Each row is a point on a landscape with many valleys, with its height.
A ball rolls from a point to the lowest of its 2 nearest points, and stops where none of them is lower. Distance is the straight distance between rows; heights are no part of it.
z_822 (h 1.66): [  6 -10 -18   7  -3  -7  -8   7  -2 -11   3 -27  -6   8   4  -4   8   8
   7  -8  -5   5 -13]
z_367 (h 6.47): [ -1  -4  -1  13 -32  17  -9  31  -6  -9   1   6 -13  -1 -16   8   2  21
  -4 -20   1   5 -10]
z_954 (h 6.48): [-17 -11  -1  11  13 -21   5  21  -2   7  10   1 -10   8 -11   4   3 -20
 -11  -6   0   7 -10]
z_555 (h 7.80): [-12   9   9 -17  18  17  -1   0   4   2 -13  14   7   8   6   4  15   2
 -12 -12   5   9  17]
z_194 (h 6.51): [  9 -13  18  21   8 -14   1  15  -1  -5 -10  -4 -15   9  -1   8   5 -12
   6   6  -5   2   5]
z_309 (h 4.99): [ -1  13 -14 -30  14   5  17 -11 -14   5  22  24  -1  -5  11   3   0  -4
   3  -5  -5   3  -9]
z_423 (h 4.38): [-10   9  -3 -34   0  16  10 -17 -10   4  22  13  -8 -18  15   4  -2   2
   4  -6  12  -4  -4]
z_546 (h 5.65): [ -2  10 -11  -5   5  -8  19 -21  -8 -10  17  11  -7 -10   7   0   4  -3
  13   1  -8   9  -8]
z_150 (h 5.22): [  0   0  -3  14   0 -13   1  -8  11  16 -14   3  12 -18  -8   0  -8 -13
  -8   0 -13   6   7]
z_875 (h 3.09): [ -4   1  -8 -19  13   8  -9   0  14   2 -17  -5   4  12  12  -9   6 -19
   5   5  -6   7   8]
z_234 (h 3.24): [  9   9  -5  -1   8  16  -6   1   6   2   6 -12 -11  -4   5  13  -8  -1
  -1  -6   8  -8  -1]
z_895 (h 3.42): [  1   0  16  12 -10  -2  -3  -1  -2  -2   3  -1  -8   7 -17  -9   7  14
  -3   4  -1   3   1]
z_325 (h 3.07): [  4  -1 -23 -26  23 -16  -7 -13  -3   2  11   6  39 -10   7  -1 -25 -11
   8  10   2 -28 -13]
z_598 (h 5.64): [-24   1 -13 -14   8  -2  -1  -9  -2  -1  18  13  13 -30   2   7 -24 -18
  -1  11   5  -5 -11]
z_820 (h 1.96): [  8 -29  21  19   1  -3 -13   2 -16  -1  10   1 -28   2  -9   6  21  -3
   5  -7  -3  12  -6]
z_343 (h 4.30): [  5   2  15  14 -20  26  -7   6 -14   1  -3 -13  10  -7  -1   2   9  26
  -7  -5   5  22 -13]
z_508 (h 6.66): [ -5  -7   1  -1  -5 -11  -5 -14  12 -15  -6 -17  -2  -1   5  -6   9  -7
  16   4  -1  -5  13]
z_785 (h 7.08): [ 10   2  19  35  -8  -4   1  22  12  -1 -19  -4 -12  23  -4   6  11   5
   9   4  -3  -3  -2]
z_11 (h 2.90): [-17  22  -6 -21   1   7  -2 -22  17   7   8   5  10  -1  -3   3 -17  -8
  -1   4   9 -13  13]
z_152 (h 1.59): [ -7   8 -10 -14   2  -3  -4  -6  10   3   2  -4   0   6   0   1 -25 -15
   1  14   3 -17   1]
z_366 (h 4.98): [ -3  17  23   9  -9  27  -3   8  -4  20   2  -2   5  -1  -3   5  14   9
 -14   3   6   8 -10]
z_509 (h 5.21): [  9  -8  -6  14 -17  -1   6   4 -15  -2   4   1  -6 -13   3  -9  -1  20
 -12  -7   0 -16   8]
z_505 (h 4.86): [  8   5   5   6   5  -3  18  -7  -1   1  -9 -13  -9  12   1  -6   6   5
   3 -12  13 -19  13]
z_870 (h 5.47): [  7   4 -22  -7  11 -19   0 -16  13   2  -1 -20  19  15   5 -12  -8  -7
  13   6   3  -3 -15]
z_862 (h 1.17): [ 15  -2 -19 -13  29 -13   1 -18   6  -7   2   2  17  -8   8   3 -30 -17
   6   3   4 -21  -8]
z_68 (h 5.40): [ 12   3 -28 -11   8 -29 -16 -20  18  -3   1 -14  34   3   4   0 -14 -13
  11  16 -10  -4 -13]
z_288 (h 4.31): [  7  -1 -20 -22  25 -15 -21 -19  14  -6  15   4  39  -2  -5  -4 -22  -3
   3  24  -6  -8 -13]
z_551 (h 6.22): [-10  13  -9 -14  20 -19  22   1  14  -6 -13   9  21   6   5   6  -8  -5
  16 -11   6 -14   9]
z_947 (h 3.86): [  7  10   8  11  -9  -2 -11  -1  -5  -3  -9 -27  17   2   2  -4 -10  18
  11   3  -6  12  -9]
z_473 (h 7.07): [-13  -5  17   8 -12   5  13   5  16  -1 -25 -14   0   7  14  -7  27  -5
   5 -13 -12  -2  12]
z_380 (h 6.00): [  8  -9   2   4   4 -25   5   1  -6  -1 -18  -3  29   1   2  -4 -16   6
   5  11   3   2   9]
z_924 (h 3.76): [  2 -18  -4  11 -23  12  -7  18 -20   6   8  -6  13  -8  -4  -9   6  23
 -11   4   5  12 -19]
z_935 (h 5.89): [ -2 -30   6  12  10 -25  -3  16  -8  -4   0  -3  -1   2  -3   2  -2 -15
  -4   8  -8   9  -4]
z_425 (h 5.66): [  5 -17  -3   9 -13  10   0   6 -12  15  -5  17   3  -7 -10  -9   3  10
 -21 -14 -13  -2  12]
z_258 (h 6.63): [-16   5  26  12  -8  16  12   6   7  -2 -20 -13  10   7   9   1  21   5
   7 -33  -1  -5   3]
z_136 (h 2.65): [  9 -10  26  15   0  -6 -15   3  -4  -2  13   4 -31   5 -19  -1  19   5
   0  14  -3   3   0]
z_898 (h 4.78): [ -9   5  -8 -10  14  -2   3  -9  -3   3   4   9  12 -16  20   7  -8 -15
   0  13   8   3  -9]
z_883 (h 4.37): [-10  16  -5   7   0   0   3 -20  19   4  -3   0   3 -17  -9  -2   5  -9
   5  -5 -17   8  -2]
z_784 (h 4.35): [ 12   0 -18 -22  15  -2  -2  -5  10   1 -14 -17   9  13  12  -4  -4  -6
  12   0   5  -7  -1]
z_903 (h 2.95): [ -1 -18   7  11 -19   2  -4  20 -15   1  19  11 -22 -11 -14   5   4   2
 -16   8   1   6 -21]
z_75 (h 2.72): [  5   6 -22 -15   0  -9  -8 -15  15 -13  12   5  -1  -8  -1  -4 -20  -4
   3  11  -2 -16   3]
z_789 (h 3.40): [  6  14  -9 -12  16   0   7 -13  13   5  -1   2  18 -17   8  21 -20 -23
   6   1   7  -7  -2]
z_539 (h 6.25): [ -4  -9   0  -3 -32  20   0  24  -5  -5  -5  25   0  -6 -11  -1   1  19
  -3  -2  -6  11   5]
z_830 (h 5.55): [-18  11  22   8 -14  29 -13  15   8  12 -10 -10  -2   1  -2   2   4  -1
  -9  -9   2   8   1]
z_529 (h 6.14): [-17  18  32  16 -15  23   8   4   5   3 -24 -16  12   5   7  -3   6  10
   5  -7   3  -1   3]
z_287 (h 3.23): [  5   9  11 -18   6  11   6  -3  -2  10  -4   3  -5  14  11  -2 -13 -14
   6  20   2  -8   9]
z_819 (h 6.69): [  2   1  -6   6 -28  11 -21  17  -5 -12  -2  -3  -7   8   0  10   0  20
   5  -1   0   6  -4]
z_635 (h 4.48): [  8   2  13   2 -10  22  -2   7 -20   3   4  15 -17   0  -8   9   6  10
   5  -6   2  20  -8]
z_155 (h 3.34): [  7 -23  -5   1 -19  -8   1  15 -25   3  26   3   1 -10 -11  -4   0  18
 -17  15   1  12 -25]
z_849 (h 6.01): [ -9 -16   2  -7 -25  10 -10   1 -12  -1  -4  14   5 -17 -16 -10   2  11
 -14   6  -3   1  15]
z_530 (h 7.34): [ -5  14  18  -2  13   8   6  -2  12  10 -17   0   9  12  -1   0  15   4
  -4  -1   0  19   7]
z_575 (h 7.64): [ 13   8   1  21  -3   8   1   7  15   4   4  -2 -15  25   1   4   6  -2
  -4   3  -7 -13  -1]
z_65 (h 7.51): [  9   6  11  17  21   5   8  12   9  17   6   1 -29  24 -11  11   4  -8
  -2  -4  -1  -4  -5]
z_646 (h 1.13): [  7  -9   9  -7  24  -6   3  -3  11   7 -15 -19  -7  21  -3  -6  -1 -26
   6  10  -2   3   3]
z_49 (h 3.69): [-15  18 -10 -17  -3   5   0 -20  11   5   4  19  18  -7  -7  -6  -3   1
   2   3  -6   6   3]
z_414 (h 2.76): [ 22 -10  -3  15  -2  -8 -16   1   0  -6 -13 -25   7   0   2  -3   6   5
  10  -3  -8  11  -1]
z_229 (h 6.21): [ -6   3  -2   2  -5 -21   2 -18  -3 -12   6  -8   3 -10  10  -9   4  -2
  12  12  -7   5  -3]
z_541 (h 4.36): [ -3 -15 -14  -9  -2  -6  -4   2  -5  -3   7   9  -4   2   3 -10  -4  -3
  -9   5  -8   2   0]
z_250 (h 3.06): [ 11  -9  24  -6  16  10   4   7  -4  15 -12 -10 -20  13   5   1  -5 -16
   6   8   6  -1   2]
z_259 (h 4.09): [  6  14  -1  -5   5   7  -4  -4  -4   0   7 -18 -15   3   0  -8   1   9
 -14 -16  20 -14   9]
z_750 (h 6.77): [-14  17 -16 -10   5  -9   8   0   7 -17  -6   6   2   5   4   8  -5   0
  14 -11   1   5   0]
z_728 (h 4.85): [ 22  -1  -6  16  -9 -11   2 -11  -3 -15   5 -13 -14 -12   2  -5  -3  14
  -6  -2   1 -22  11]
z_966 (h 4.08): [  0  13  -5 -15  -3  25  -5   9  -6   1   1   3 -18   5   1  11  -2   4
   5  -7   5  13  -1]
z_802 (h 8.16): [ -3 -10   7   1   5  17   1  15   1  -2 -18  12  12  -8   6   7  19   7
 -12 -12  -1   8  19]
z_574 (h 6.95): [ -8   3   8   2   7   5   4  20  -3  16  18   5 -25  20 -15   4   7 -19
 -10  -2   1  12 -10]
z_566 (h 6.71): [ -5   3   1   4   5  -5   4   2   0   7 -17  14  27  11  -2  -3  -1   9
  -8   5  -1   8  10]
z_438 (h 5.52): [ -7   0   5   8   4 -11  22   1  -3   2  13  -8  -4  12   3 -13  15  -7
  -7  -4  10 -17   6]
z_78 (h 4.25): [ 23   1   4  22  -8  -8   3 -11  -8  -3  12   0 -18   5   4  -6   6  18
   1  15  -5  -4   0]
z_349 (h 3.75): [-14  15  -4 -27  -3  16   9  -4   5   8  10  18   1 -14   0  11 -10  -8
 -13  -4  17  -8   5]
z_513 (h 3.37): [ -4  -5 -17 -11   5 -12 -11 -13   5 -18   9   4 -22  -9  -8  -4 -20  -3
  -2  -4   2 -15  21]
z_76 (h 5.57): [ -4   3   0   3   4 -13  21  -6   8  -2 -23   1  11   5  14  -5   3  -6
  10 -10   9 -19  17]
z_246 (h 2.54): [  6 -30  10  11  -7  -3  -6  20 -21  -8  20   7 -35  -4   3  11  11  -4
   0   7   0   0 -10]
z_587 (h 3.83): [ -6  -8 -13  -8  -5  -6   2  -9  -7 -15  14  17 -16 -22  -4  -3   0   6
 -10  -8  -4  -1  14]
z_593 (h 5.12): [  5 -22 -14   3  14 -28   3   2  -7  -3  -2   2  11   1   7  -7  -4  -8
  -7   6  -6  -1   8]
z_806 (h 4.03): [ -1   6   5   4 -11   5  -5   2   0  -5   7  16 -23  -5 -15   4  15  23
  -2  -8   3  10   4]
z_798 (h 4.72): [ -3  14   5  17 -12  11  -3  -7 -10   2 -14  -6  22 -10   1   2   5  14
   8  -9  -5  24 -10]

For each start below, name the point where the ball stops.
z_750 -> z_152
z_380 -> z_152
z_367 -> z_820
z_229 -> z_152

Call two points neighbours if one is among the 2 nearest of the other. Go from one point of each pair to the other, from neighbour to neighbour, staying as low as possible. Name the highest point that can't be avoided.
z_862 and z_152 -> z_870
z_234 and z_822 -> z_798
z_820 and z_234 -> z_635
z_152 and z_646 -> z_287
